Points on a hilly landscape, in no order, each with its height.
From any point a ball takes the steepest step (drop divided by distance) to one of its 6 nearest points. It stops when none of these is lower. Distance is the straight distance between rows; heights are no part of it.
(171) h=212: [ 66 147  86 121 121 125 149 134  94]
(858) h=282: [152 122 124 130 107  94 141 151  87]
(661) h=365: [185 117 121 119  71  87 135 151  96]
(808) h=473: [166 112 156 131 128 128 117 135 131]
(521) h=137: [204 115 187 106 119 137  99 109 182]
(45) h=178: [ 49 140 143 127 133 159 134  69 183]
(547) h=132: [102 170 123 110 119 132 159  96 116]
(761) h=309: [130 146 150 102 122 117 159 112 129]
(256) h=121: [ 76 136 135 115 138 134 144 109 138]
(842) h=727: [198 107 171  97  74 112  96 123 155]
(50) h=225: [ 65 105 110 143 160 142 117 154 116]
(655) h=544: [ 99 126 146 126 171 167 123 115 178]
(257) h=361: [135  98 124 151 164 133 101 171 123]
(629) h=359: [ 34 102  98 155 158 144 107 145 112]
(250) h=453: [198 144 141 101  77  93 152 120 114]
(495) h=550: [163 125 160 118 125 125 133 125 136]
(284) h=351: [168  99 117 136 102  85 121 169  73]
(610) h=410: [151  99 116 166 187 134  75 165 147]
(697) h=206: [190 187 120  98  95 133 187 110 112]
(425) h=258: [130 112 148 131 156 127 123 142 125]
(728) h=190: [158 169 108 108 101 123 180 119 103]
(652) h=174: [140 165 119 103 109 124 170 111 118]
(721) h=213: [101 155 131 104 123 135 163  86 144]
(253) h=198: [141 167  97 115 110 125 176 129  92]
(418) h=411: [182 100 106 127  64  71 122 170  72]
(293) h=373: [136 123 156 129 157 136 126 126 144]
(365) h=514: [177 115 178 116 134 140 115 112 165]
(17) h=549: [156  87 132 148 126 112  95 179 105]
(672) h=208: [110 138 120 124 139 115 151 134 101]
(135) h=319: [107 104 136 146 167 150 111 142 140]
(668) h=347: [101 131 149 112 152 143 144 102 154]
(640) h=127: [174  84 132 133  97 108 100 167 103]
(479) h=118: [ 81 155 112 114 127 132 153 104 125]
(507) h=268: [ 62 196  78 158  74 160 154  69 134]
(339) h=247: [123 119  98 142 120  94 157 165  64]
(641) h=152: [ 84 176  83 123 103 139 166 106 110]
(306) h=667: [164 122 172 124 144 138 118 116 163]
(92) h=117: [ 45 164 116 136 106 140 140  73 155]
(247) h=531: [ 95 143 163 105 142 145 145  88 161]
(224) h=485: [161 108 142 142 168 149  96 139 160]
(223) h=153: [ 81 177 107 117 112 145 160  89 139]
(115) h=306: [104 103 124 142 162 141 118 157 118]
(140) h=752: [186 102 155 122 105 116 107 145 123]
(627) h=184: [130 129 138 120 135 112 145 130 109]
(289) h=119: [176 134 130 121  94  87 142 135 100]
(505) h=510: [179 119 150 121  97 102 136 117 114]
(357) h=252: [123 112 120 140 131 103 129 158  88]
(764) h=743: [129 137 175 110 151 148 136  98 164]
(408) h=585: [186  93 119 147 139 129  63 160 146]
(609) h=763: [200  87 106 124 118 121  30 174 161]
(8) h=307: [ 70 137 146 121 151 171 127  83 196]
(843) h=449: [ 64 128  84 143 138 115 140 150  78]
(161) h=890: [193  82 147 110  84 115  78 154 132]
(616) h=296: [148 100 147 139 138 113 121 149 104]
(302) h=652: [208  95 142 119 116 135  56 141 170]
(330) h=167: [126 191 103 100 106 142 181  92 129]
(690) h=615: [187  95 143 141 131 138  79 148 159]
(614) h=459: [133 118 152 141 173 147 115 129 167]
(593) h=518: [ 31 117  84 155 129 127 118 143  88]
(497) h=308: [105 118 144 127 156 145 132 132 134]
(259) h=84: [153 129 145 123 122 111 139 120 111]
(97) h=187: [ 55 161  82 137 103 128 144 107 113]
(105) h=435: [ 73 120 106 154 189 167  94 130 177]
(637) h=87: [ 48 144 115 128 128 142 131  95 139]
(251) h=666: [188 150 166 106  94 111 152  96 137]
(679) h=383: [100 118 125 137 192 162 105 132 165]
(230) h=440: [163 100 115 165 162 131  71 171 133]
(383) h=169: [ 30 138  91 156 116 129 133 112 108]
(534) h=312: [ 97 105 113 137 154 118 134 164  89]
(883) h=313: [195 139 106 119  79  96 161 140  84]
(342) h=58: [ 46 127 123 137 142 149 123 113 137]
(423) h=445: [161 108 147 148 167 134  98 148 149]
(313) h=788: [173 139 190 103 120 130 138  97 154]
(514) h=242: [167 146 136 113 109 104 160 125 103]
(58) h=512: [169  99 148 138 136 126  96 153 128]
(334) h=166: [ 64 175  86 138  98 143 153  79 131]
(421) h=238: [172 147 113 123  95  99 163 137  85]
(352) h=210: [124 153  91 125 121 112 169 142  83]
(79) h=446: [100 113  95 158 211 153  90 153 163]
(477) h=105: [ 42 123 129 137 143 156 118 102 174]

For each start below, name the point where the ball stops.
(257): (259)
(135): (259)
(697): (342)
(58): (259)
(357): (259)
(668): (342)

Write out the way that a ball takes from each point below.
(408): (230) (257) (425) (627) (259)
(610): (257) (425) (627) (259)
(609): (230) (257) (425) (627) (259)
(728): (652) (547) (479) (637) (342)
